Points on a hilly landscape, in no order, each with its height.
From any point a ball takes the steepest step (drop divided by distance) to one of its 2 nearest points. It stops when none of these is lower. Distance is the straight distance between rows; heights are no part of it.
Ruro h=361: [116 142 175 148 109 108 128 134 116 125  57  97  77 161 176 150 118 121
 116 129 110 135 153 122 149 159 169 153 151 125 125 122 128 116 121 106
  65 173 159 151 151 131 107 153 151 163 137  86 128 132 180  85 164]
lanag h=210: [144 140  99 202 137  99 190  76 148 114 134 174 157 151 137 120  78 124
 104  99  81 105 127 111 140 169 126 166 141 104 111  93 155 143 178  50
  95 153 140 166 145 159 115 183 159 100 174 107 161 149 166  65 181]
Mugal h=802: [151 144 107 118 118 116 106  84 195 134 131 166 241 119 118 132 127 130
  92 127 102 105 134 172 113 146 115  73  86  98 135  93 129 160  93 138
 162 116  78 141 110 107  99 159  83 110  74 150 131 134  50  93 127]
lumet h=297: [109 121 127 217 134  91 124  94 145 136  84 201  87 124  70 158  77 128
 143 109 148 120  97 134 144 167  93 195 196 107  95 125 132 104 156  84
  99 170 162 111 144 145  66 135 162  87 158 149 106 165 141  98 126]
zap h=612: [125 179 132 148 140 128 137  57 187 123  82 124 158 178 164 118 123 131
 143 102 119 110  97 119 138 108 147  99 141  87 129 131 131 118 121 114
 114 110 127 146 168 115  91 127 137 136  93 150 138 137  62 111 143]
munab h=474: [ 90 110 136  94 145 110 135 167  55 124 142 118  72  33 154 102 168 151
 110  98 149 128 174  75 136 140 134 116 107 150 137 171  76 145 107 114
 108 146 153 166 114 102 163 102 111 135 140 104 109 111 164 199 110]
Mim h=214: [156 140 137 123 166 119 137  46 133  87 143 139 167 122 182 126 174  99
 103  94 137  72 133 176 132 134 106 118 127 131 126 152 115 108 197 112
 184 112 151 154 103  94 156 114 139  90 100 166 112 101 102 147 154]
soze h=693: [152 163  92 111 180 149 139 113 111 106 170 114 109  68 173  86  92 164
 101  85 113 103 154  53 115 107 151  96  78 145  90 150  75 124 129  91
 125 102 126 176  93 153 162  86  88 106 140  89  89 136 139 173 113]
nedo h=371: [101 107 120 155 176 152 126  89 131 148 166 142  95 137 118 158 128  97
 158  88 185  73  88 125 118  85  88 133 167 126 113 161 113  97 164 127
 128 117 169 116 148 131 134  43 156 126 151 152  91 120 112 192 141]
bere h=318: [139 127  96  91  73 158 182 122 134 101 132 126 182 182  86 106 187 127
 151 137 152 176  79 179 124 117 133 129 138 118 206 130 163 156 134 158
 142 123 111 103 144  99  88 145 102 132 112 143 143 124 101  78  99]
para h=668: [ 94 115 158 131 106 105  79 172 184 171  60 122 132 130  48 136  50 136
  85 120 170 139 127 161 103 137  96 145 152  69 128 106 118 144  76 138
 168 108 103  89 151  82  41 156 158 143 147 113 162 160  57 116 156]
laki h=501: [ 62 105 140 118 131  93  96 136  79 134  96 123  71  71 134 138 123 156
  93 122 141 130 161  98 139 145 128 152 132 125 119 149  85 119 104 100
 108 141 158 133 113 106 122 116 137 122 147 147  90 150 168 152 130]
Subiv h=395: [ 70  93 121 169 146 153 142 149  84 134 153 146 134  96 105 166 122 126
  99 141 152 135 141  90 122 152 169 172 162 161 155 122 131 144 117 157
  91 140 198 146 101 101 140 123 157 128 136 144  81 181 194 111 133]
vibo h=899: [ 94  85 144 101 134 136 145 125 102 106 183 101 118  77 191  94 143  68
 141 138 147 113 141 133 112 117 101 132 148 121 131 167 149 158 124 181
 171  72 126 163 118  79 171 122 109 109 158 128  83 176 115 177 105]
ravok h=339: [127 115 127 152 175 105  98 104 130 146 147 152  97 118 151 144 135 109
 145  90 167  54 154 116 139  91  89 110 142 134  68 144  88  78 156  92
 119 147 160 129 120 133 172  81 157 127 139 158 135 101 117 205 161]
fabe h=553: [119 107 124  89  79  75 130 165 105 137  91  96  78  81 127  82  97 160
  82 128 116 136 169 107 123 138  96 140 127  86 143 145  93 152 139  92
 158  80  83 136 114  79  93 158 157 122 199  78 167 150 152 110 131]
lev h=614: [112 150 124  65 162 160 128 136 143 164 133  70 114 151 168  75 130 132
 149 118 121 117 126 123 119  63 139 100 128  91 166 181 106 121 100 125
  88 101 142 130 155 139 127  57 110 193 133 108 167 133 110 205 115]
vivat h=343: [132  96 133  76 104 117 111 163  73 109 106  70  67 140 105 129 169 146
 128 108 163 151 121 159 135  97 119 156 138 164 152 144 131 109 151 109
 163  99 121  92 104  87  95 112 148 116 146  99 110  86 162 126  96]
pir h=908: [ 56  77 132 100 139 115 130 121 131 163 154 125 122  86 172  81 135  92
 151 132 143 103 151 109 103 103  81 107 149  95 142 168 136 149 104 163
 115  90 143 144 130 109 176  99 131 148 152 117 162 165 108 209 122]
Komas h=426: [152 127 129 108 140 147 118 154  91 111 180 103  95  97 198 101 148 121
 158 137 114 127 153  92 131 113 147  93 133 156 104 153 107 121 125 154
 112 128 119 127  96 144 198 107  99 151 131 101 127 110 138 189 118]
melod h=869: [ 99  94 144 157 123 122 133 113 163 158 141 157 190  76 136  98 125 101
 123 145  88  82 142 161  95 143  80 104 121  73 136 148 129 170  99 161
 158 109 116 139 127 156 162 121  92 135 116 143 148 137  73 161 126]
Vin h=352: [107 158 129 166 149 110 137  75 169 146  78 152 136 158 148 123  58 121
 112 102  71 125 112  93 142 130 157 141 119  69 123 111 140 137  82 102
  87 140 170 158 164 164  91 160 111 146 135 125 119 169 147 100 159]
tud h=452: [120 112 150 130 115 119  63 212 132 160 150 108  80 106  39 159  85 132
 140 141 174 161 152 112 114 124  88 122 128 137 108 129  98 113  95 169
 145 140 106  90 123 146 169 135 154 127 136 123 146 119 117 175  88]
puvu h=235: [166 155 119 113  57 162 164 118 136 117  83 145 183 188 115 132 200 152
 159 142 124 147  89 167 168 102 143  92 103 129 185 115 149 163 142 118
 136 156 113  99 170 140  94 136  83 141  94 146 149  82  96  95 124]
neta h=296: [160 128 106 114 106 149 124 160 114 129 141  93  90 154  72 115 116 157
 157 132 147 160  87 101 133 104 136 134 141 171 135 131 144 112 150 118
 141 121  80 121 105 134  98 125 145 118 162 112 118 125 144 101 100]
Rupa h=469: [123 153 160 122 113  72  57 170 113 126  91 124  88  43 160 116 149 168
 150 154 141 133 153 152 143 153  92  91 106 116 126 173  72 144  93 148
 146 169  77 123 120  92 134 132 117 131  87 170 125  81  59 209  53]
bugeb h=366: [140 124 162 194 138 130 138 136  93  93 144 147  93  85 140 147  93 116
 121 131 112 138  93  79 119 177 137 161 150 157  86 124 141 148  97 130
 129 120 141 148 115 137 133 174 105 100 159 129  15 159 164 114 107]
teban h=518: [128 149 112 139  92 167 218  74 158 126 129 103 164 197 165  74 159 110
 196 130 104 172  72 128 128 104 155 129 135  77 181 160 170 144 140 151
  86 116 141 121 168 157 100 144 109 150 153 116 147 140 127 108 140]
fisi h=669: [156 138  88 111 202 167 164 126 140  81 223 108 137  84 192  97 132 135
 129 102 126 123 134  83 103 111 169 111 115 131 123 162  93 128 181 117
 139  74 144 187 109 108 179 107 118 109 133 127  98 158 176 192 119]
rako h=344: [196 173 144 118 114 174 154 112 133  96 104 117 153 209 135 150 191 131
 177 113 126  92 106 162 147 107 132 111  95 158 127  95 157 133 119 107
 162 123 133  97 136 146 143 121 101 135 100 132 130  69 112  86 159]
sutat h=915: [ 91  85 124 122 144 106 106 161 125 185 145 149 123  62 113  91 104 122
 124 156 124  96 195 100 102 122  67 103 113  69 112 176 122 165 105 125
 106  93 110 124 119 144 165 109 140 146 155 120 213 155  84 201 132]
Fofu h=579: [104 113 106  94  90  61 103 162 143 164  78 104  90  93  68 100 105 155
  77 101 113 133 163  97 143 135  86 139  89 117 143 136 101 124 123  52
 138 100 124 127 143 140  81 136 148 124 179  98 183 129 144 141 147]
Vaka h=601: [121 136 126 112 142 174 142 146 153 171 121  90  89 213 118 111 108 112
 190 121 145 146  91 115 133  62 139 109 130 105 151 134 152 104 119 127
  93 104 141  93 162 171  93  88 129 188 152 113 186 130 113 172 129]
dar h=336: [136 149  74 105 143 130 104 149 146 139 169 105 139 137  95 148 109 174
 103 120 139 196 133  99 132  97 156 109 115 144 128 133 115  96 144 130
 114 151 113 127  94 127 127 115 162 134 130 131 136 113 157 128  97]
rukap h=396: [145 140 154 151 144 140 128 170  96 106 159 139  89 101 172 130 103 108
 135 132 130 130 131  70 144 148 160 133 118 153  91 147 117 117 112 153
 101 114 152 166 104 142 160 136 125 128 153 122  77 151 187 142 121]
Raro h=510: [101  55 142 131  81 138 166 156  75 127 136 145 157 111 122 147 116  92
 116 174  93 141 153 133 121 174 125 177 137 139 154 117 181 167 107 150
 136 112 131 129 124 117 143 169 142 139 160 119 143 160 170  63 155]
ril h=545: [105  48  88 117  88 166 164 126 119 128 168 167 213 125 119 109 117 104
 110 174  81 160 152 179  88 156 117 182 143  90 183 119 188 156 125 166
 156  80 123  96 129  93 150 176 139 173 165 123 177 171 133  84 163]
Leg h=847: [ 73 119 121 109 117 121 127 136 177 168 101 129 168 138  91 131 107 141
  91 137 123 123 141 141  96 121 134 125 105  91 141 104 155 153  42 160
 137 111 146 115 144 153  95 112  88 148  98 103 139 142  92  90 151]
renab h=409: [128 135 141 152 169 183 165 102  99 119 164 135 120 167 146 141 158 113
 142 119 163  66  66 122 112 111 122 148 135 161 112 150 134  96 143 133
 134  97 171 140 126 139 136  75 118 123 134 145  65 129 149 155 117]
sed h=879: [134 130 161 149 131 114 136  80 166 117 123 139 178 102 168 133 147  73
 142 155 110  76 110 199 118 168  89 114 153  85 120 129 134 143 112 166
 189 119  88 132 112 105 129 155 112 111  88 170 126 154  53 125  94]
zama h=519: [162 138 112  96 145 113 146  78 152 108 121  81 126 141 196  86 119 109
 118 105 124 106 151 139 132  97 116 107 134  85 111 141 112  95 202  80
 140  85  90 169 121  81 117 125 186 131 153 123 182 125 123 156 137]
bifep h=859: [101 127 144 101 119 125 110 147 151 174 107 125 158  85 132  91 125 134
 122 153  86 119 162 140 119 139 124  93  88  71 143 119 143 171  55 147
 102 114 122 123 148 144 124 138 100 177 119 120 176 134  83 141 131]
zukal h=423: [116  89 123 155 145 170 126 173  91 136 191 139 107 130  95 175 110 115
 141 158 153 137 153  88 124 126 164 161 123 180 130  95 158 132 145 147
  68 137 157 119 133 148 198 121 164 143 149 112 103 165 180 126 141]
vuzo h=436: [106 117 158 126 129  98  72 158 141 174  95 127 126  97  79 129 114 154
 134 161 154 161 162 149 117 139 104  97 136 105 134 152  99 123 114 152
 102 173 115  94 145 113 117 127 150 129 121 159 140 142  97 190  98]
guzep h=369: [190 193  99 113 165 178 127 119 140  88 165 110 171 207 145 168 178 154
 141 100 116 122 120 139 121  78 163 121  82 175 131 104 137 112 126 136
 137 139 151 100  93 145 151  97  77 130  64 146 100  49 129 102 153]
sop h=732: [132 173  84  67 164 140 102 113 171 153 150  94 135 143 156 104 131 180
  81  89 114 130 159  97 103  87 147  80  80  89 157 148  90 115 150  78
 118 100 112 154 132 133 112  93 136 153  86 120 197 100  96 162 134]
Guki h=780: [143 170 105  83 124 122 131  72 183 102 144 132 211 122 183 100 155 137
  93 102  82 104 153 149  88 127 136  64  51  94 160 110 134 175 116 117
 151  87  90 160 130 127 108 142 103 120  77 127 162 131  94 108 140]
zet h=555: [145 150 158  80 101  85 108 105 160 136  86  78 122 145 155  82 110 134
 125 116 122 117 154 148 131 100 120 114 112  90 139 150 124 133 145  96
 174  82  70 131 126  94  70 162 144 134 133  97 192 114  94 121 132]
gufa h=402: [150 134 155 166 113 122 130 139  86 101 108 139 112 139 114 162 141 101
 139 152 140  90  83 126 136 154 120 167 133 187  98  98 140 128 129 147
 149 136 141 122 114 153 136 122 115  87 137 130  53 140 152  76 133]
ravif h=385: [102 121 161 106 127 117 101 127 124 121  82  75  94 160 114 154 151 136
 159 128 173 131 117 172 139  89 126 138 182 115 143 164 128  97 116 140
 148 109 126 107 137  77 102 101 167 160 115 142 100  91 129 144 100]
pum h=317: [ 99 140 130 132 144 139  90 112 146 138 110 163 166 126 134 182 131 125
 106 158 124 147 126 187 124 135 173 119 153 110 142 104 134 121 110 155
 103 183 141 124 157 118 127 118 144 144  39 174 137 108 116 121 128]
Sego h=833: [108 131 123 153  87 129 141 124 154 120  97 139 172 166 104 155 102 128
 122 143 111 127 117 140 129 130 133 133  89 113 146  62 166 179  26 184
 159 110 130 113 139 136  87 168 100 146 131 114 131 145 109  36 168]
nibo h=580: [135 161 112 147 135 139 122 132 171 178  96 109 100 208  72 131  87 124
 174 104 137 100  74  92 137  85 128 126  87 133 100 120 146 102 100 116
 118  93 158  86 165 193 100  90 109 150 142  90 156 120  91 121 157]
kiviz h=321: [108 135 149 176 131  88 119 116 119 138 103 136  66 113 170 115  82 125
 149 143 106 150 158 127 163 146 151 144 187  95 108 127 112 126 140 103
  55 181 149 154 145 122 107 146 172 157 156 136 152 156 145 144 141]
nilaf h=491: [136  89  96 134 161 161 166 140 104 110 167 132 146  92 103 143 128 120
  82 120 155  88 149  72 103 117 139 156  86 183 108 114 118 132 183 108
 144  73 170 134  98 161 163 101 132 101 142  92 114 147 187 123 149]
Manek h=470: [186 187 139 128 130  82  64 134 179 117  78 114  99 134 116  92  86 179
 121 104 126 126 127 118 152 126 108 100 122  98  99 119  60 109 155  63
 142 154  74 129 127 125  83 153 155 132 120 125 159  76  63 163 126]
luza h=557: [176 169 116 123 154 167  87 172 144 158 127  93  95 178  57 146  85 155
 152  92 139 124 108  73 161  81 126 136  82 163  97  86 119  80  90 102
 145 103 105  95 114 177 120  85 117 134 148  73 117  95 128 129 130]
zar h=570: [161 183 138 150  97 128 194  73 169 111 100 146 157 179 187 105 141 122
 176 107  67 129  76 138 137 129 155 102 121  91 142 123 145 151 125 109
 110 149 134 149 176 149 111 149  78 138 138 120 117 145 113 104 157]
Pega h=637: [139 118  62  75 172 177 180 111 137 118 209 117 182 115 144 111 172 139
 105  82 120 122  93 121 109  96 122 104 115 132 146 153 125 118 185 107
 147  83 126 160 102 117 160  91 110 117 129 138 124 123 145 134 123]
voka h=889: [104 111 155 144 148 129 140 104 129  98 164 136 162  94 183 111 135  72
 112 148 112  96 109 155 114 183 106 132 154 109 124 159 131 151 112 156
 165 111 128 180 109  92 150 145 116 117 117 146  66 182 128 123 116]
nav h=476: [110 114  89 128 163 172 155 145 102 109 226 129 161  66 106 130 134 140
 109 126 153 161  84  97 106 155 132 111 119 154 122 161 111 138 144 164
 157  86 125 137  93 104 151 105  84  87 129 165  54 166 137 165  74]
reloz h=468: [163 146 133 114  69 155 195 120 141 127 120 102 114 201 161  68 136 107
 234 153 103 186  56 137 152 104 119 136 148  97 147 179 166 131 168 137
 124 123  79 101 152 137 100 142 104 146 181 110 146 124 110 131 101]
milus h=578: [125  64  76 102 114 155 186 139 127 117 229 136 208 116  96  86 102 113
 111 150  81 168 144 126  81 130 127 148 119 104 167 127 185 157 168 148
 126 102  99 135 105 135 178 158 116 132 171  94 166 142 145 115 131]
Gubem h=587: [132 145 146  62  96 135 111 127 149 136 103  73 122 148 168  67 162 112
 149 152 134 118 141 156 116  95 126  86 113  98 175 150 114 132 108 146
 125  97 100 133 141 111 101 116 109 173 116 105 182 107  90 184 109]
nivek h=403: [196 145 124 113  72 171 196  97 126  83 138 107 132 193 192  68 171 111
 183 103 118 133  80 171 150 120 136 134 142 130 139 137 158 129 192 114
 145 104  72 115 155 117 115 143 120 118 159 126 160 105 120  96 107]
Bani h=360: [103  81 117 182 138 145 132 132 113 145 162 187 140 121  92 170  78 109
  91 149 131 105 145 102 101 178 130 217 155 143 115  92 158 110 135 130
 102 133 193 118 124 147 121 148 159 113 162 127 106 194 186  59 175]
viroz h=397: [145 157 167 165  94  96 101 163 143 130  63  93  61 201 137 130  67 123
 136 139  98 137 167 118 159 120 172 149 126 141 106  79 131 121 106 106
  88 146 120 120 132 159 101 175 160 164 150  67 170 128 150  75 169]
rup h=393: [110 146  98 134 166 136 118 166 132 181 128 139 126 100 115 136 125 161
 120 137  70 177 156  88 114 135 189  93 118 120 156 156 137 138  83 139
  47 180 167 118 153 173 172 117 108 169  94 136 143 141 139 185 115]
fub h=742: [104 128 172 112  84 141 152  96 109 105  71 123 154 183 180 135 173  99
 135 127 132 101  87 179 117 144 144 121 122 116 160 124 171 160  79 149
 161  80 155 146 144 102  98 132 100 144  94 119  96 130 130  62 138]
kalo h=258: [167 140 127 187 110 117 132  91 146 118  99 170 140 158  79 156 104 132
 146 123 131 140  89 134 136 156 125 150 147 145  96  97 130 100 160 119
 125 194 113 107 137 149  76 161 146  89 127 172 114 147 110  90 135]
bula h=212: [141 136  99 118  97 129 193 107 125 100 117 117 159 147 112  97 165 136
 128 122 129 180  39 169 133 119 116 127 157 125 177 177 156 136 165 124
 150 108  91 132 146  66  72 160 107 109 153 153 109 130 132  83  66]
salu h=447: [126 124 102 114 177 204 162 115 117 118 210 141 131 145 135 145 167 134
 140 130 151 151  68 117  87 118 150 123 132 158 140 166 138 133 143 178
 134 121 149 116 137 129 157  85  76 115 113 163  64 117 151 148  76]
Panuf h=276: [177 181 109 103 143 164 167 104 128  89 141 147 173 137 119 154 184 165
 118 103 103 146  69 145 133 129 160 101  89 152 153 143 127 118 127 116
 157 139 121 128 129 134 137 114  81  98  92 134  73  72 126  79 108]
samad h=712: [143 175  85  69 178 134 116 117 115 138 171 100 108  91 164  93 140 195
  94  95  98 150 164  88 101 123 170  85  74 134 144 167  80 116 133  99
 111 121 115 160 105 121 136 112 108 122 109 129 125 105 138 173 111]
vizup h=680: [ 83 104 185 135 110  71  78 166 132 164  60 147  98 121  90 155  82 136
  98 162 141 129 132 158 118 170  85 165 159  83 137  90 118 137  53 160
 151 132 131  93 138 100  69 158 133 136 114 122 128 178 118  95 139]
Gagut h=497: [104  77  96 176 154 165 172 152  88 128 202 155 111  76 100 136 108 107
 135 142 141 154  86 106 129 163 106 153 168 160 117 158 128 133 155 163
 123 143 129 127 123 124 179 122 114  96 186 150  55 163 166 159  82]
boli h=482: [139  84 173 152  70  99 133 163  56  99 104 146 102 116 144 138 103  94
 129 164 124 106 175 130 135 161 114 173 151 170 104 106 148 140 160 121
 138 124 118 121  90 138 146 178 156 112 182 100 152 135 182  72 161]
sariv h=314: [135 108 168 118 103 113 109 152  64  97 127 134 112 103 150 140 161 109
 143 175 138 144 154 174 155 155 136 138 153 165 125 147 137 119 127 161
 124 178  95 126 124 116 158 137 143 115 105 159 132  84 145 111 112]
kaz h=471: [168 130 125 114 123 124  98 210  73 123 147  93  84 133  86 152 137 161
 164 160 127 208 154 112 168 135 164 105 131 170 131 118 123 113 131 169
 102 190  94  99 107 138 167 133 143 140 118 123 142  89 169 167  89]
libe h=283: [125 131 145 128 109  94  92 102 133 120  86 150 153  96 143 148 176 132
 125 161 127 148 157 176 160 146 121 132 153 139 136 112 115 110 158 137
 116 217 128 136 126  85 145 147 143 125  58 170 133  93 113 132 129]
mek h=489: [184 175 129 140 147  92  94 101 162 111 125 104 101 171 159 119  89 147
 148  93 117 136 138 134 165  87 132 102 163 119  91 126  98  73 189  93
 122 141  85 146 133 103 104 127 202 132 141 136 182  99 117 155 130]
boz h=358: [ 98 179 136 152 170 138 111 117 157 175 119 138 150 158 135 157 145 124
 118 144 118 152 128 125 104 115 193 117 136 120 139 119 153 137  77 142
  43 179 187 122 160 176 134 100 137 168  63 162 130 137 127 156 142]
Lav h=315: [160 111 109 100 105 152 181 123  91  95 144 105 118 163 120 109 185 106
 172 108 163 141  52 162 126 116  91 157 155 157 159 145 157 116 209 130
 180  97  88 123 140  87 113 139 131 110 161 139 111  88 137 110  81]
teg h=349: [125 126 141  98  85 154 144 146  79 110 135 118 139 120 160 120 175 123
 138 159  92 181 140 146 139 143 180 124 135 139 160 150 136 143 131 163
  98 157 130 132 118 118 155 141 112 148  97 145 117 127 164 111 108]
Vir h=295: [102 132 135 109 196 101  97  89 120 127 146 133 121  82 177 135 170 100
 109  99 154  53 182 142 112 103  84  93 116 105 105 156  97 123 151 116
 155 111 124 146 102 109 161  85 144  99  93 152 131  98  86 190 143]
niv h=431: [146 124 184 120  96 124 117 175 113 139  71 110  76 164 129 148  92 100
 150 147 117  85 177  98 159 131 128 134  98 163  88  76 136 140  78 117
 120 141 128 134 137 182 150 128 126 142 160  64 145 100 138 111 175]
Bege h=638: [ 98 145 179 141 137 114  85  71 187 129  65 117 144 172 151 148 113 119
 116 111 126  74 126 165 134 129 117 112 122 103 107 108 116 120  74 134
 159 125 138 125 163 124  93 125 122 128  74 130 129 140  67  94 161]
nuz h=328: [101  94 133 206 143 128 145 112  79 126 149 180 103 106  89 168  94 104
 119 144 143 121  97 122 110 171  91 202 201 147  95 109 157 101 162 117
 132 145 159 130 114 125 119 152 159  89 161 152  66 189 148  90 126]
bap h=419: [104 131 116 133 137 126  83 166 115 161 142 125 129 111  97 171 124 119
 118 144 119 139 196  98 121 118 177 119 112 175 137 102 138 141 109 144
  78 172 178 119 120 174 184 115 132 146  99 107 147 124 152 136 152]
sis h=105: [146 146 101 172 133 132 153  93 138 111 152 160 146 150 130 137 116 125
 109 116 103 147 125 105 136 143 164 141 120 153 118  76 144 122 164 106
  68 170 160 155 143 182 144 145 144 110 125 119 110 151 193  77 171]
feg h=818: [135 159 130 156 100 129 131  99 184 135 105 169 215 177 127 127 120 121
 144 125 102 112 104 173 146 126 122 113 101  99 120  54 159 179  88 163
 148 131 103 133 148 131  85 170  79 135  84 146 128 140  63  52 148]
Zapug h=714: [ 65 105 187 119  67 108 140 138  88 120  73 105 110 148 141 120 159 115
  92 151 137 118 119 143 133 157 137 163 124 137 142 106 155 148  48 153
 151  83 161 119 139  86  83 153 116 147 119  93  78 155 164  55 144]
sir h=435: [125  94 176 122 124 138 122 114  98 107  96 150 109 137  92 190 164  84
 110 139 181  58 129 143 123 138 108 153 108 203 106  75 145 115 108 137
 159 132 166 114 114 153 158  87 113  81  80 137  84 118 133  97 143]
Kep h=526: [107 126 143 106  87  56 101 146  88 109  60 101  74  67 142 122 113 161
  51 117 138 149 176 129 132 159 110 139 111 124 119 127  94 115 111  82
 141 138 121 151  85  87  89 160 158 106 161 106 106 141 166 109 114]
Mulev h=462: [150 123 109 128 139 108  84 205 115 153 163 120  88  82  53 154 139 159
 181 151 158 187 160 123 155 124 119 107 104 152 118 162  92 117 131 160
 119 187  94  74 116 124 183 126 131 139 100 149 144  83 112 208  64]
meko h=464: [ 93  89 116 118 160 139 113 133 101 131 134 141 116 102  91 194 139 121
  81 119 173  67 168  92 129 137 138 155 118 202 112  90 101 119 145 104
 145 108 202 111 100 139 148  75 136  95 115 108  99 125 161 125 165]
nolam h=511: [141  90 138 157 147 157 152 145  79 114 182 167  93 109 132 127 153  85
 192 144 175 140  85  88 144 116  84 166 175 174  98 161 132 115 191 149
 114 145 123 112 136 144 172 106 153  97 167 162 102 133 144 169 100]
dapat h=213: [142 137 119 116 111  98 142 105 122  92 106 145 157 124 129 156 172 156
  73 106 112 128 117 155 149 156 140 121 108 168 137 113 111 112 112 133
 162 156 134 143 111 110 113 142 108  93  75 150  81  99 136  86 134]
vili h=278: [133 138 121 195 143  88 155  71 163 150 107 176 144 101 146  95  97 140
 117 126  79 130 129 127 150 153 126 158 185  81 110 137 138 108 179  68
  72 171 144 152 153 163 106 155 162 130 163 134 161 142 125 141 174]
Seku h=537: [182 132  63 136 143 153 107 152 162 156 177 107 132 155  68 125  98 148
 145  92 118 110 112  99 134  93 107  86  87 144  87 123 108 131 146 131
 156 105  78  96 104 180 143 104 107 114 141 101 128 107  96 146 105]
gos h=694: [ 99 100 144 122  96  91 112 142 130 123  60 128  97 151  88 167 127 118
 110 152 133 154 113 149 124 134 125 157 143 140 139  96 137 124  78 138
 161 131 143 113 146 105  94 136 141 133 118 125 119 142 146  69 132]
tavo h=484: [134 117 116 124 116 127  95 174  83 120 128 100 106 159 114 186 136 170
 121 146 156 184 176 133 144 130 191 150 155 202 116  85 143  80 148 138
 111 177 135 101 106 124 155 149 170 130 108 125 131 107 193 102 122]
dumor h=103: [112 113 114 108 157 111 134  86 125  95 126 129 160  81 145 146 211 153
  86 117 172 124 125 152 107 139 126 120 136 139 135 145 116 107 156 128
 149 136 150 155 104  98 139 113 136  92  97 176 113 104 130 134 118]
dule h=416: [ 77 108 166 102 142  97  81 131 114 144 100 133 103  77 110 139 169 135
 125 146 191 130 102 163 121 120  85 125 174 110 147 159 104 108 100 140
 140 136 143  96 154  88 112 102 129 138 103 161 126 124  97 185  71]
zagel h=753: [163 189 106  71 132 137 114  88 196 142 140 113 190 178 159 115 147 133
 113 127 102  97 153 140 105  81 162  80  98  91 155 103 116 130 129 105
 117 116 132 139 152 153 119 116 120 155  85 115 206  85  94 110 152]
somep h=449: [113 101 122 127 172 128 107 189  76 139 167 143  79  53 139 128 152 119
 159 122 160 101 179  70 135 117 117 115 102 175 106 141  95 122 122 133
 114 122 156 123  93 139 212  69 108 135 138 107 122 118 144 211 121]
telig h=204: [160 146 113 167 133 151 178  80 134 110 138 181 160 140 116 134 156 121
 145 122 115 128  85 140 135 153 131 144 125 155  98 102 138 125 191  97
 114 193 124 142 149 177 134 145 109  80 108 178 115  94 132  76 139]
Vesi h=453: [155 177 158 124 134  82  48 182 161 138  66 113  93  85  97 112  93 190
 136 132 161 166 137 145 161 146 120  85 147 101 117 127  67 109  88 106
 146 163  72 112 122  96  82 144 130 130  84 151 129  90  49 205  75]
Rozuz h=370: [120 121 107  94 137 123  75 162 154 143 157 104 141 114 122 123  79 159
  66 129 123 167 196 113 116 126 131 104 125  91 109 126 106 123 126 147
 119 120  79 125 102 108 140 152 145 139 114 133 181 113 109 149 110]
sov h=284: [113 152 103 209 111  96 151  84 159 118 116 176 156 159 133 111  50 142
 126 127  75 141 114 123 142 169 132 174 148  76 108  95 145 157  97  94
 119 150 116 138 137 134 106 203 133 124 172 112 132 172 150  42 185]
vobe h=517: [156 120  84 154 160 151 148 148 131 129 174 154 110 107  82 137  99 133
 145  94 142 131 101  67 126 115 126 127 103 154  98 133 109 109 171 114
 128 111 138 137  99 177 142  93 110 105 160 118 105 143 139 153 109]
tele h=655: [123 112 165 128 133 111  61 117 204 163  90 141 141 171 100 156  84  98
 117 126 145  92 131 171 113 118  83 133 168  84 105  96 145 111 118 136
 142 125 127 102 158 108  78 134 161 134 115 130 162 147  88 115 154]
pilo h=459: [146 100 205 155  49 106 117 158  93 107  76 134  91 121 112 110  98  86
 158 166 109  96 139 148 157 167  87 134 102 168 105  96 139 153 120 120
 147 138 109 125 129 155 148 158 124 125 168  84 133 114 119  95 174]
Nolo h=604: [153  91  58  78 134 175 188 140  99 138 205 128 152 103 112 108 168 124
 114 131 126 147 131 109 101 105 135 123 106 151 163 142 168 154 208 142
 132  85 128 125 120 134 178 129 127 111 159 119 177 117 179 137 122]

For each start below, name the point where the ball stops.
fub => bula
Vaka => bugeb
fabe => bugeb
Gagut => dumor
Zapug => bula
zukal => sis

Call two points neighbours if one is among the 2 nearest of the other. Go from one point of each pair to the other, from neighbour to neighbour, staying as low as possible. Name the highest point that can't be avoided.
sis and libe => zukal
Vesi and neta => Rupa
bula and dumor => guzep
bula and puvu => bere
